Each row is a point on a landscape with many valleys, with its height.
A ball rolls from a point to whichever of its 2 nearest points has the largest drop for the distance, and stops where none of them is lower. Distance is the straight distance between rows; heights are no part of it.
z_499 h=3.03: [-35 -35  -6 -24   7   5   1  13  19 -10  14 -16   3   2   4  41   2  31
  17  41  41]
z_246 h=3.18: [-17  32  17 -42   1  15  12  21   0  -7 -15 -17 -16  -7  31  -2  20  -4
  -6 -44  -9]
z_129 h=3.34: [ 18 -66  14 -14 -31 -30 -30  15  12  17 -13  12 -11  27  -5 -11  14  37
  26   5  27]
z_28 h=4.18: [-20  10 -34   0  -5  -5  37  -6  47   4  39 -13  36   5  12  15   6 -20
  12   3 -20]
z_484 h=3.91: [ 21   0   0 -40 -11  -9  27   3  41   6 -16 -38  13   4   7  33  16  -7
 -17 -13 -31]
z_688 h=5.66: [ 31   1  12  19 -26 -26  10  12 -17   7 -13   7  13 -12  29 -29 -10 -55
 -22   2   4]
z_205 h=6.93: [ 13 -16  13  29 -11  -8 -36  33  23  21  -5 -16   8 -15 -40  -2 -21 -14
 -68  32  -6]
z_598 h=1.87: [-23  34  -7  52  24  22 -23   1 -26  -2  -3  11 -10  -8   6   4   7 -27
  18  34  -6]
z_786 h=0.65: [ 28   2 -31  18  35   0  25 -25  16 -10  28   6  25  20 -15  32 -17   4
 -18  14 -14]
z_386 h=4.06: [-20  12 -28 -20 -38   8  23   0  30   8  -2 -16   7   2  12  -6  25 -17
  30  -6 -12]
z_182 h=3.35: [  2 -32 -40   6   1  25  14   0  14  13  23   9  32  17 -13 -44  -8  30
  38  -1  12]
z_282 h=4.43: [-12 -27 -28   8  32  -2 -19  18  -7  20  38 -22  25   0 -21  -1  -8  23
  -2  22  24]
z_349 h=2.38: [ 36 -19 -28 -31 -52   7  19 -28  26  22 -11 -11   0   5 -31  21  28 -12
   9 -45 -34]
z_945 h=2.72: [-43  16  -9   0  25  33  -3   2 -24 -15  13  -8   2   5   3  38   5  20
  16  49  38]
z_31 h=4.71: [  4 -29 -27  29  35  -8 -23  22  -4  31  47  -6  13 -22 -66  -5 -41   7
 -21   0 -13]
z_950 h=5.02: [ 30   9 -11 -44  30  13  15   9  29   2  -4 -11 -19  -1 -11  18  13  45
  18 -34 -35]
z_322 h=5.16: [ -5  -8  49  23 -14 -35 -13  -5 -39  -6  -1  15  -1   3  10 -25  10   9
 -39   4  26]
z_48 h=3.49: [-33  12  -2  12  -9 -12   5  12  -6   1  -8   6   4  11  30  18  24 -14
  44  36  18]
z_781 h=2.62: [ 11  25   9  -3  11 -17   3 -20 -30 -29 -21  24 -15   8  18 -28  -3 -11
   8 -36   5]
z_940 h=4.58: [-32  28  67  20   4  -2  28 -13 -21  11  -7 -14 -29   2  37  24  45 -14
  16 -20 -24]
z_338 h=2.40: [-19  25 -10  10  23  37 -45  -1   4 -29 -14  15 -15 -13 -21 -21 -30  10
 -24   6   0]
z_625 h=4.89: [ 25 -39  -7   0  34 -14 -45  24 -20   6  -1   2  -7  -8 -26 -25 -22  32
   4  -2  11]
z_79 h=3.31: [ -2 -13 -16 -18 -11   8  15  -4  48  -3  16 -13  13  25 -13  26  24  44
  29   3 -18]
z_887 h=3.41: [  1 -10 -12 -21 -16   4  22  -9  58   9  40  -9   7  26 -16  45  39  29
  19 -15 -46]
z_557 h=3.08: [-25  30  28 -13  -7  -7  10  -4 -15  -6 -14   6 -19  10  32   0  25  -5
  24 -22   0]
z_533 h=5.49: [  6  15  20  54   1 -34 -21  -4 -47   8 -10  36  -9   2 -11 -26   7 -35
 -16  -1  11]
z_842 h=3.38: [-43  13  -6 -10 -38   6  18  10  19   5  -4  -1  -2  14  22  21  30   5
  47  18  18]
z_908 h=1.85: [ 22  51 -42   2  19  20  37 -37 -31  10 -12   7  -8 -14   2  20 -30 -32
   7 -12 -15]
z_346 h=6.73: [-28  -1  21  -5 -23 -10   7  26   4 -19  -6 -17   0  -5  35  17  11 -13
 -12  36  15]
z_527 h=4.02: [ -4  25   7 -35 -16 -10  25  14  27  -1 -19 -36  -3  16  23  62  30  -2
 -14  12   0]
z_99 h=3.15: [  0   5 -33 -12 -44  20   1  -7   9  -7 -11   4  -5  29  -3 -22  19  13
  50 -16  10]
z_794 h=4.25: [-11 -13 -39  21  17  -8  24   0  32   1  42  -3  37   2   4  -3 -13  -2
   3   7 -11]
z_615 h=3.11: [-23 -17 -16 -16  18  35 -10   3 -28   3  12   6  16  31   5 -30  -4  39
  42  12  50]
z_909 h=3.48: [ 56 -38 -33   5   5 -26  10  -7  23  17  -5  20   0   1 -10 -20 -20  14
  20 -11 -12]
z_390 h=3.22: [-30   7  36  -1  -8 -13   0  -2 -21 -24  -9  10 -15   0  32 -13  10   7
  -2  -4  14]
z_900 h=3.29: [ 49 -30 -32  15 -10 -34   2   6   6  13 -21  14   8  12  -1 -20 -17 -13
   6 -12  18]
z_701 h=3.82: [-38 -30  56 -20  -6  -8  13   5  -9 -29   9  25 -12 -11  12  37  14   7
   6  18  64]
z_493 h=5.00: [ 12 -12  42   5 -24 -42   2  -8 -17 -14 -14  11   5  26  30 -20  12   6
 -19  -6  25]
z_739 h=4.70: [-25   3  41   3 -15  21 -15  19  -7 -34  12 -11  -9 -36  37 -38 -17   2
 -40  -2 -10]
z_14 h=4.27: [-15  47  46  24  -9  11 -22 -20  -7 -17 -25  16 -21   2   7  12   9 -32
 -32  25 -19]
z_93 h=3.21: [  7  16  19 -21 -12  26  11   8  -5 -12  -9 -29   2 -41  27  -7 -20 -34
 -33 -19 -32]
z_522 h=3.67: [-19  12  67  -1 -33 -27  37 -13  -8  -4 -10  14 -18  22  33  32  42   1
  16   8  20]
z_853 h=3.72: [  2   2 -12 -35 -63  13  21  -9  22  30 -16 -22  17  -3  -3  11  37 -42
   9 -19 -26]
z_638 h=5.58: [ 22  17  24  31 -10 -32  -2  -8 -37   4 -18  20  -1   3  22 -18  10 -51
 -16   5   0]
z_3 h=3.19: [  6  -3 -18 -23 -10   2  10  -1  29  -9 -13 -13   7  30   5  19  14  27
  24  -2   4]
z_829 h=4.40: [ -4  40   9  19   3  -4 -15  -8 -21 -20 -25   5 -13   3   8  15   7 -31
 -11  20  -3]
z_693 h=3.50: [-39   9  15  24   4 -11   0   8 -25  -3  -6  16  -8   5  38  -9  22  -9
  44  15  12]
z_552 h=5.83: [  5   3  47  33 -38   9 -31  26 -10  -3  17  -4   9 -23  21 -25 -15 -15
 -58  18   2]
z_626 h=4.47: [  3 -17  -4  -3   6  -1  -6  19  10 -24  -7 -25   1 -19  17 -10 -16  -8
 -32  16 -10]
z_775 h=4.20: [-25 -50  35 -20   4  -7 -25  16 -11 -20   0   5 -20  -3  15  10  -6  31
 -10  13  44]
z_967 h=1.19: [ 53 -16 -13  -1  20 -35  26 -22  38   1  23  15  11  14 -10  40  -8   7
   5   1 -40]
z_176 h=4.64: [-19  -6 -16  13  18   9 -47  13   0  38  35 -24  11  -5 -72   9 -27   2
 -28  20  18]
z_981 h=5.75: [  9  -1  27  18 -23 -14 -10  19 -13 -10  -1  -5   8 -13  29 -23 -11 -29
 -36  14   4]
z_768 h=4.37: [-36  11 -16  -5  19   9   0   7  21 -29  14 -29   4 -14   3  35  -2  18
 -22  29 -10]
z_453 h=4.69: [ 19 -26 -16  -2  48  21 -36   9 -43  21  23  -9   4  16 -37 -21 -22  33
   5   3  37]
z_73 h=6.11: [  7  26  47  33  -9 -13 -28 -27 -24 -13 -15  32 -11   2 -10 -30  -6  -7
 -51  -3   5]
z_618 h=6.21: [ 31   1  47  11  -6  -7 -33 -17 -14 -32 -18  15 -13   5  -1 -21 -14   6
 -59 -10  -2]
z_134 h=6.99: [ 13 -24  10  11   1 -16 -56  26   2  25  -1 -19  -3  -6 -63  11 -18   5
 -44  23   4]
z_667 h=3.05: [ -8  31  -9 -22 -34  21   6 -10  -7  -3  -8  16 -13  44   3  -3  34  19
  52 -29  17]
z_70 h=3.80: [-51  -6  16  20   7 -15 -39  20 -51  21  19  11 -10 -11  -6 -18   1  -7
   8   5  43]
z_142 h=2.06: [ 35  34 -38  15  13   4  14 -39 -14  -2 -23  15 -13 -11  -9  22 -31 -36
 -24   2  -8]
z_727 h=4.73: [ -4   2 -27  25  21  11 -41  10  -7  21   8   0   7  -9 -51  -7 -26  -6
 -30  16  17]
z_560 h=3.46: [  9  19  16 -44 -30  12  24   3   8  22 -27 -17   9  -8  17   0  13 -33
  -4 -42 -21]
z_692 h=6.64: [  4 -28  22 -24  -6 -11   1  24  25 -25 -15 -29  -8   2  24  28   2  28
 -16  25  -4]
z_815 h=3.93: [-11  -7  -3 -23 -79   7  13   0  24   9 -10 -22   7   5  17  -8  37 -27
  17  -5 -17]
z_630 h=4.15: [-28  35  52  48   3  10 -38 -14  -3  12 -20  30 -21  -1  -4  -8   9 -28
 -21  28 -11]
z_726 h=3.92: [ -2   4  24 -24 -33 -16  19   7  22 -13 -23 -15  -3  31  25  50  25   2
   2  21  19]
z_241 h=3.20: [-41 -28  -4 -30 -17  12  17  17  41 -14   7 -15  -3   6  10  34  13  44
  29  23  23]
z_937 h=3.02: [-32   0 -16   6  14  24   1  14 -31  13  14   9  21  18  15 -30   4  12
  48  28  42]
z_790 h=1.71: [ 23  47 -36 -12  14  18  48 -26  -5  15  -3   2  13  11  -2  22  -7 -15
  19 -20  -6]
z_204 h=3.59: [-23 -28 -18  -6  16   1 -29  28 -37  32  24  -8  10   7 -11 -37 -15  19
  29  -7  54]
z_635 h=2.13: [ 22  11  -6  -2   5   4   2 -15 -20 -18 -22  13 -21 -28  17 -30 -35 -32
 -19 -33 -12]
z_593 h=3.07: [ 35 -20 -28  -6 -31 -17   5 -11  24   5 -19  10   7  19   1 -21   2 -16
  18 -14   3]
z_13 h=7.05: [ 29 -30  -1   3  21 -26 -51  22 -13  34  19 -22  -2 -17 -84   9 -24  15
 -14  11  -7]
z_127 h=3.45: [ 36 -23  23 -41 -22   2   6  10  28  -5 -23 -14 -14  -4  16 -22  -1  17
  10 -35 -34]
z_547 h=4.46: [-40  17  -8   4  18  29 -29   4  17 -27   3 -12  -2 -18 -15  18 -10  15
 -29  38  -3]
z_962 h=3.47: [ -1 -32 -35   2  15   6 -14  22  -6  14  10   4  19   6  -5 -45 -15  25
  31  -9  30]
z_947 h=4.92: [ 30 -25 -18  -3  46  -9  14  -5  12   1  34  26   2 -24 -12 -20 -26  44
  28  -2 -39]
z_990 h=2.30: [-15  21 -19  13   0  -5  14   4  10  -6  -2 -22  13 -27  18   8   2 -46
 -16  36 -23]
z_629 h=2.08: [ 54  -7 -17 -34 -20  12   3 -17  24   3 -21   3 -21  24 -24   5  21  33
  36 -40 -25]
z_40 h=2.41: [ 41  15 -16 -19  20  10   6 -17  -1 -15 -27 -10 -25 -20  -6  19 -29  -8
 -26 -29 -27]
z_857 h=3.36: [-45  16  35  21   5  -6 -12   2 -28 -20  -1  10 -23 -11  28  -4  14 -13
   3  16   1]
z_852 h=1.72: [  2  35 -27  17  23  33 -15 -27  29 -11  -9  12  -1 -12 -33  14 -35  -9
 -38  22 -17]
z_799 h=3.61: [ 46 -39 -30   4  25 -15  -9   7   6  24   6  14  19  12 -25 -18 -12  33
  26   0  12]
z_304 h=2.85: [  4  29  -5 -15   9   2   3  -8 -12 -23 -19  13  -5  28  16  -7   4   8
  27 -26  19]
z_33 h=6.46: [ 19   6  -9   5  26   5 -39 -13  -7 -27 -20   7 -10  19 -22  17 -13  14
 -26  17  10]
z_401 h=1.34: [  4  34 -29   4  33  29   4  -9 -21 -24   1  -4   8  16  -6  12  -8  10
   5  14   8]
z_302 h=6.69: [-16 -11  46 -16 -17   1   6  24   7 -34 -10 -14 -12   0  31  41   2  14
 -24  26  17]
z_920 h=4.59: [  2 -11  28 -14 -11  10  -7  27   7 -31  -4 -25  -5 -24  36 -17 -14   2
 -30  -3 -17]
z_477 h=6.58: [ 18   8  17 -25   3  -2   4  11  20 -28 -20 -37 -11   6   7  46   5  10
 -33  16 -18]
z_17 h=6.52: [ 20   4   3   0  12  -2 -26  -3  13 -33 -22 -13 -12   7 -13  36  -4  14
 -38  28  -9]
z_650 h=1.49: [ 39 -22 -13  -8  -2 -19  24 -22  50   7  21  11  12  14 -17  19   7  22
  27  -7 -46]
z_539 h=3.30: [-45   1 -16 -21 -30  11  27  14  46  -4   7 -22   5  11  11  35  26  22
  22  21   7]
z_242 h=2.29: [ 17  36 -34  36  13  11  -4 -24 -19  -3 -15  30 -13 -16 -16  -5 -30 -39
 -16  13   0]
z_244 h=6.31: [ 15 -14  40  -4  10 -10 -33  -4 -15 -41 -19   8 -24  10  11 -10  -8  29
 -35  -8   7]
z_274 h=1.73: [ 32  33 -23 -34 -24  16  14 -24   4  17 -28   7  -8  37 -11  15  29  -5
  28 -49   7]
z_374 h=2.76: [ 39 -13 -18 -26 -45  -4  18 -25  28  14 -29  -5   1  10  -3  -5   7 -24
  16 -32 -20]
z_605 h=2.39: [ 24  21   2 -19   2  -6  16 -26 -28  -9 -27  19 -20  -8  18 -26 -20 -26
   5 -55  -5]
z_872 h=2.68: [-27  19   3   0  28  25 -34   2 -19 -47  -6  10 -25 -14   4 -27 -18  19
 -10 -22   4]
z_473 h=3.06: [ 20 -56  36  -9 -55 -29 -14  10  17   3 -16   9  -2  32  16 -10  16  21
   5   5  24]
z_85 h=7.16: [  5 -43 -23   5 -18 -33 -17  37   0  38   5  -8  21  18 -26 -29  -9   5
  24  -8  38]
z_808 h=1.84: [ -1  18 -34  19  21  -6  33 -27  20  -4  36  -4  22 -16   4  36 -22 -38
 -25   8 -29]
z_483 h=2.98: [ 28 -14 -14  -8   9 -18   1  -1  18 -15 -18  -6   5  18   5   6   0  15
   9   3   2]
z_623 h=3.68: [-34 -17   7  -5   6 -13 -36  19 -52  30  28  -4  -9   7 -14 -12  -7   4
  20  -3  67]
z_639 h=2.86: [-25  33  12   0  15  14 -13  -2 -25 -36  -9  10 -27 -19  20 -31  -7  -9
  -9 -27 -12]
z_385 h=3.12: [-28  39  29 -40   7  23  13  19 -11  30 -13  -8 -18  -9  36  16  50 -17
  -6 -39 -12]
z_695 h=4.48: [ -4  41  15  19   7 -14   2 -12 -24  -8 -26   8 -11  19  24  26  26 -32
  29  13  -8]
z_451 h=2.67: [ 39  -2   1 -20   8  -8   1  -3   5 -24 -31 -11 -12   0  12   0 -11  -1
 -12 -21 -14]
z_290 h=2.84: [-12  12 -23  41  16   1  -4  17 -39  21   4  22   8  -2  10 -41  -3 -25
  42   6  18]
z_227 h=4.13: [-26  23 -33 -11 -25  17  37  -7  43  18  24 -15  25   7   1  11  28 -13
  24 -10 -23]
z_866 h=4.00: [-23 -63  57 -29  -9  -5  -1  19   6 -19   8  12 -10 -11  15  24   3  24
  -2  15  62]
z_923 h=3.09: [-18  43  41 -13  13   8  10   2 -28  21 -16  -5 -19  -7  31   7  38 -33
  15 -44 -31]
z_643 h=4.01: [  7  30  -1 -43 -11  -1  26   6  19  17 -23 -29   9  10  14  46  33 -23
 -14 -14 -13]
z_474 h=3.78: [-24  -6  51  -9 -39 -20  25  10   9 -13 -13  11  -7  13  36  42  24  -7
   9  31  35]
z_678 h=5.40: [ 16   6  -5  29   8 -27 -35   4 -42   1 -12  26  -2  15 -23 -14  -6 -19
 -17  -4  35]
z_23 h=2.93: [-18   3 -34  16  -1  12   5  14  -9  16   3  17  22   6  13 -47   4  -6
  49   7  23]
z_423 h=4.99: [ 21   3 -16 -28  31  26  29  -2  32   5  27   5  -3   1 -16   1  -4  52
  34 -35 -44]
z_979 h=3.51: [ 20 -16  -9 -27 -36  -6  20 -13  59  13  11 -19   3  16 -19  37  34  11
  10  -9 -49]
z_154 h=3.40: [-50   4  59   6   3  -5  17 -13 -29 -30   5  18 -25 -18  19  -1  16  29
  -6   2  28]
z_357 h=7.10: [ 33 -37 -17   5  32 -31 -30  24 -18  36  25 -15  11  -5 -56  -1 -20  22
   7   8   6]
z_948 h=2.71: [ -3  23 -20  52  18   4 -22  10 -46  13   0  31  -5 -11 -13 -32 -14 -35
  12   1  12]
z_865 h=4.79: [ 17 -27 -32  28  39  -8 -11   8   8   6  21   2   5 -25 -34  -7 -32   7
 -26   4 -13]
z_389 h=4.19: [  8  -1  -5  -9 -44  -6  12 -18   0   6 -22  21  -1   1  24 -48   5 -37
  31 -38  -5]
z_141 h=4.24: [-19  28 -25 -11   1  -7  31  -1  30  -4  11 -29  21   2  12  36  14 -18
  -2  11 -22]
z_670 h=4.86: [ 37 -33 -28  18  39 -20  11   2  10  14  27  19   0 -36 -14 -15 -38  22
  -2  -3 -33]
z_384 h=3.28: [ 11   5  29 -48  -6  11   7  18  12  -6 -19 -21 -15  -1  29 -11   6   9
 -10 -51 -21]
z_91 h=5.03: [ 28 -35  18   5  20 -16 -53  29 -19  -6  -4   5 -18 -16 -25 -30 -22  18
 -28  -5  -1]
z_382 h=6.82: [-11   3  -8  21  -1  -7 -25  17   6  -9  -7 -10   6  -9  -9  13  -2 -18
 -44  44   9]
z_307 h=4.81: [  0  20 -28  35  21  28 -30   6 -36  28  13  10  13   1 -64 -18 -34  -7
 -11  12  30]
z_951 h=3.53: [ 33 -55  -9 -14   5 -21 -33  12   3  30  -5  13   6  19 -21 -18   9  49
  41   6  19]
z_370 h=1.79: [ 12   3 -30  13  20  11  -7  -2  -8 -15  -9  11 -15 -30  -3 -28 -38 -14
 -19 -13  -4]
z_24 h=2.59: [ 11 -28  -3   5   5 -36  10   5  41  -8  10 -25  24   9   4  34  10   0
 -29  38 -18]
z_83 h=3.58: [ -1  15  16 -42 -48  20  25   6   9  48 -28 -18  26 -12  10  16  38 -44
  -2 -31 -22]
z_628 h=1.60: [ 33  35 -41 -26  -9  25  41 -31   9  28 -12   4  10  27 -17  28  13  -7
  23 -38  -4]
z_753 h=3.90: [-54  -3  44  48   5 -16 -29   7 -42  18  11  19 -19 -15  -1 -17  15 -10
  -5  18  15]
z_780 h=2.09: [-26  34 -12  34  15   5   1   4 -10  -3  -5  -8  -2 -18  19  14  12 -42
  14  39 -22]
z_805 h=4.63: [  5 -30 -41  26  26 -10  -5  27 -22  34  37  -9  23 -18 -49 -23 -40  -2
  -3  -9  15]
z_934 h=4.76: [-41  26  60   3 -13  21  -2   9 -19 -27   9  -9 -19 -29  38 -16   5  -3
 -27   4 -18]
z_897 h=4.17: [ -6 -13 -33 -11 -24  -2  21   0  42   6  -3 -14  14  -9  15 -28   1 -14
  16  -7 -18]
z_118 h=2.25: [ 13  -8  -8  -6   6 -29  24  -6  46 -13  17 -29  22  -2   7  45   4 -18
 -33  15 -41]
z_462 h=4.57: [-37   2 -11   8  28  37 -53   4  15   3  12  -4   0 -16 -36   0 -20  18
 -32  37  12]
z_756 h=4.49: [-30  -6  -2  -8  26  15 -30   8 -33 -20   3  12  -8   5  10 -13  -8  30
  14   2  40]
z_408 h=4.60: [ -2 -15 -20  -4  46  29 -33   9 -33 -11  12   1   3   6  -9 -31 -22  39
  16  -2  34]
z_432 h=7.13: [ 14 -46 -13  -5  12 -31 -32  33 -25  36  13 -23   7   7 -36  -9 -16  17
  16  -4  32]
z_271 h=6.87: [ -7   2  20  24 -20  -1 -43  21   9  16 -15  -1   7  -1 -32   9 -11 -20
 -61  43  17]
z_192 h=4.38: [-26 -27   6 -24  10   1 -21  13   0 -22  -5   1 -12   9  21   5  -3  40
  20   5  34]
z_438 h=4.45: [ 11  24 -39  12   6   1  22 -13 -15   5 -13  21   4 -13  19 -29 -17 -33
  35 -11   4]
z_240 h=2.99: [-19  48  29  -2  10  12   2  -5 -26 -15 -16  -4 -23 -20  23  -7  14 -30
  -2 -28 -28]
z_470 h=3.70: [-37 -14  49 -19 -14 -18  18  -9 -10 -23  -4  27 -15  10  18  24  19  25
  22   0  52]
z_698 h=4.29: [-40  26 -18  -2   7   3  23  12  21 -12  11 -30  12  -2  16  43  17   0
   2  36   0]
z_367 h=4.78: [ 20 -46 -11 -17  45   1 -34  15 -23  22  21  -7   6   9 -26 -17 -12  54
  25  10  23]
z_856 h=4.50: [  9  13 -51  30  25  17  27  -4 -23  12   7  21  12 -11   3 -36 -31 -15
  23   1  13]
z_163 h=4.96: [ 25 -19 -20 -10  31  21  30 -10  24   1  33  19  11  -1 -16 -22 -20  47
  41 -17 -41]
z_379 h=1.48: [-17  44 -35  28  22  30  -4 -17   9  -8  11   5  12 -17 -22  11 -17 -17
 -29  33 -11]
z_136 h=4.53: [-14 -30 -15   4  38   9 -38  12 -10  29  53 -29   9  -7 -53   9 -13  22
 -19  28  15]
z_68 h=5.29: [-10  -3  26  20   3 -27 -35  -6 -45  -5  -6  22  -9  15 -12 -11   4   3
 -29   3  39]
z_757 h=6.40: [ 13   9   9  -6  17 -13 -24  -4 -15 -37 -25   5 -19  24   5  16  -5  19
 -10  -4  16]
z_974 h=5.90: [-30   6  55  32 -24  15 -41  21  -6   4   9  10   0 -27  -3 -43 -22  -4
 -56  13   6]
z_97 h=2.58: [-40  51  -9  -1  26  38  -5   5 -19 -28  -1  -8 -11   3   3  35   8  18
   5  28   8]
z_130 h=3.65: [ 43 -29  16 -52 -46  20   5   6  26  16 -20 -16 -15 -15  -3 -16  12   7
  13 -49 -49]
z_183 h=1.00: [ 31  12 -40  21  32   9  13 -21 -10 -12   7   3  20  14 -17  13 -20   5
  -9  15  10]
z_958 h=1.90: [ 41  12 -22 -30 -18   9   8 -22  10  -5 -27  11 -12  37  -6  -2   9  18
  38 -45   3]
z_305 h=2.97: [ 27 -36  -5  13  18 -34 -12  12  23  -8   4 -19  11  -5 -14  24   0  12
 -36  37 -16]
z_538 h=2.31: [ 40 -26  -1 -28 -24  -5  -5  -6  30  -7 -27   4 -13  23  -8  -7  17  32
  32 -18 -17]
z_953 h=4.04: [  9  -6   9 -28 -68   4   5 -19   1   4 -18   6  -8   9  11 -37  26 -24
  21 -51 -11]
z_256 h=4.03: [-39  22  29  48   4  -2 -48  13 -23  15  -4  27 -16 -12 -16 -25   2 -25
 -18  21   5]
z_851 h=3.86: [ 30 -18  18 -41 -62  17   7  -7   9  12 -27  -8  -7   5  -1 -19  19 -16
   6 -62 -24]
z_235 h=3.32: [ 16  11  20 -40 -14  21  27   8  -4  17 -16 -29  21 -36  21  10 -12 -39
 -29 -32 -31]
z_320 h=1.68: [ -7  39 -40  22  27  20  28 -19   1  -8  26  -2  19 -13  -6  16 -15 -25
 -11  17 -21]
z_186 h=6.03: [-26  19  60  38  -6  -7 -34 -18 -23  15  -5  29  -9  -7 -24 -42  -5   9
 -51   2  11]
z_433 h=3.57: [-48  -1  70  29   4   2  14 -27 -33 -13   6  16 -25 -38   4 -19  17  36
 -19  19  19]
z_411 h=3.56: [-36   5  63  11  -5 -28  29 -21 -24 -14  -5  26 -22   6  20  31  35  12
  20  16  28]
z_478 h=2.02: [  3  -4 -23  -1  10 -17  37 -16  44   0  34 -11  24 -12  10  43 -15 -33
 -22  -9 -45]
z_220 h=5.97: [-43   4  55  25 -13   2 -51  15 -21  22   5  14  -9 -16 -31 -43 -17  -3
 -47   1  19]
z_827 h=2.87: [-43 -11 -13 -12  22  23  18  -2  -1  -3  33 -14  27  16   3  37   5  33
  17  50  41]
z_358 h=2.83: [ 13 -16 -19 -17  -6  -9  41 -12  33  11   5 -22  15 -37  15   1 -25 -31
 -15 -14 -39]
z_620 h=4.32: [ -6  11   3  19 -15 -19   5  -8 -17  10 -13  29   0   8  29 -48  15 -34
  44 -20   2]
z_819 h=3.26: [  2 -20 -42   5 -31  26   3  -8   9   5   6  14  14  30  -9 -37  11  24
  48  -7  17]
z_784 h=2.64: [ 23 -37  14 -22 -54 -11  -6   2  34  -7 -24  -5 -12  27   9  -2  22  21
  17  -4  -3]
z_581 h=2.12: [ -1   8 -33  14  37  29 -24   1 -11 -18   4   7   0 -15 -20 -19 -28  10
 -14   5   8]
z_27 h=1.62: [-13  34 -17  27  27  25 -18  -5 -34 -14  -6  12   3   6  -5   0  -4  -6
   9  26  13]
z_801 h=4.36: [-21 -43 -25   8  32   4   0  21  -2  38  63 -17  45  14 -24 -15 -12  24
  10  18  18]
z_69 h=3.66: [ 36 -22   0 -28 -23 -21  30 -25  53  29  23   6   3  -3 -22  40  19  -3
   4 -24 -72]
z_165 h=6.77: [-33 -16 -13  10  -5 -13  -8  28  10  -6   6 -21  11 -13  14  14   3  -9
 -19  48  17]
z_642 h=3.04: [ 18 -11  -8 -14  -1   7  25   5  15  -8  -8 -27   2 -43  18 -15 -30 -24
 -24 -21 -38]
z_341 h=4.62: [-23  23  78  15  -9 -10  51 -22 -23   7   0  -9 -26  -9  32  20  45  18
  12  -8  -5]
z_854 h=2.50: [ 10  38  -9  48  17   6 -13 -18 -33   1 -17  31 -17 -14  -1 -12 -12 -53
   7   6  -8]
z_286 h=3.79: [ 18  -9  -3 -34   0 -15  36  -9  54  19  13 -19  13 -10  -5  41   8 -12
 -10 -27 -58]
z_553 h=2.96: [-23  35   4  -8 -10   9   6  -4 -17 -11 -11  19  -9  27  26 -10  22  12
  51 -22  17]
z_159 h=4.33: [-20 -39 -28  19  22   4  20  10  26  22  66   7  47  10 -10 -20 -14  11
  17   6  -6]
z_21 h=1.98: [ 24  10 -28  14  23   9   5 -25  19 -16  -1   1 -11 -26 -21  18 -36 -14
 -44   8 -34]
z_502 h=7.19: [  8 -26 -33  14 -29 -17  -6  21   1  27  -4  21  19  19  -7 -48  -2 -11
  32  -8  32]
z_26 h=4.77: [ 21  -2 -26  14  40  33 -25  -2 -43  10  12   7  13  14 -44 -22 -23  13
 -10  12  35]
z_339 h=4.54: [-19  33  45  28   7  -9   7  -7 -25  -1 -18  -9 -21  10  34  29  32 -38
  18   4 -27]
z_407 h=4.67: [-18  21  83   8 -13  -7  50 -26 -24 -19   0   2 -22 -22  21  22  32  34
  -9   4  19]
z_381 h=4.39: [ -8  27  -7   8   1  -4  13  -5 -17   3 -18  13  -5 -12  30 -20   9 -42
  42 -13 -13]
z_765 h=4.56: [  4 -11 -51  31  23   2   3  19 -17  20  20  11  21 -18 -20 -35 -37  -6
   3  -3  18]
z_216 h=4.85: [  7  -4  65 -13 -33 -26  16 -12  -3 -21  -8   1  -2  23  39   0  15  26
 -15  -9  21]
z_314 h=1.76: [ 26 -19 -34  -9 -24   8  30 -29  43  11  27   4   8  11 -23   5  10  13
  33 -24 -41]
z_426 h=2.21: [ 40   2 -35  -2  24   0  21 -32   3  -7  -5   1 -21 -25  -4  12 -47  -2
 -18 -18 -29]
z_452 h=2.56: [  6  -4 -15   2  -6 -10  27  -1  26  -3   8 -29  22 -35  16   8 -14 -48
 -40  16 -37]
z_168 h=0.92: [ 52 -13 -10  14  38 -10  31 -27  16   0  39  28  24  31 -13  34 -21  15
   3   4 -27]
z_708 h=2.04: [ 20  -8 -47  -9 -53  17  29 -36  27  15  19  -4   5  15 -31  13  26 -11
  23 -32 -28]
z_738 h=4.31: [  1 -19 -30   1   6  -7   8  13  18  -4  -1 -12  10 -21  15 -30 -19  -8
   1  -4  -7]
z_930 h=4.75: [  0  21  77 -17 -22 -14  32 -17 -19 -23   1  -1 -14   9  31  21  24  33
 -26 -18  18]

For each start below, name the point where the ball stops.
z_33 | z_370
z_307 | z_386
z_815 | z_786
z_688 | z_370
z_484 | z_379
z_163 | z_370
z_615 | z_628
z_502 | z_628
z_432 | z_370

Two balls start at each pair of points below. Name the first point that both come to, or write -.
z_256 and z_693 | z_553
z_643 and z_477 | -
z_620 and z_695 | z_370
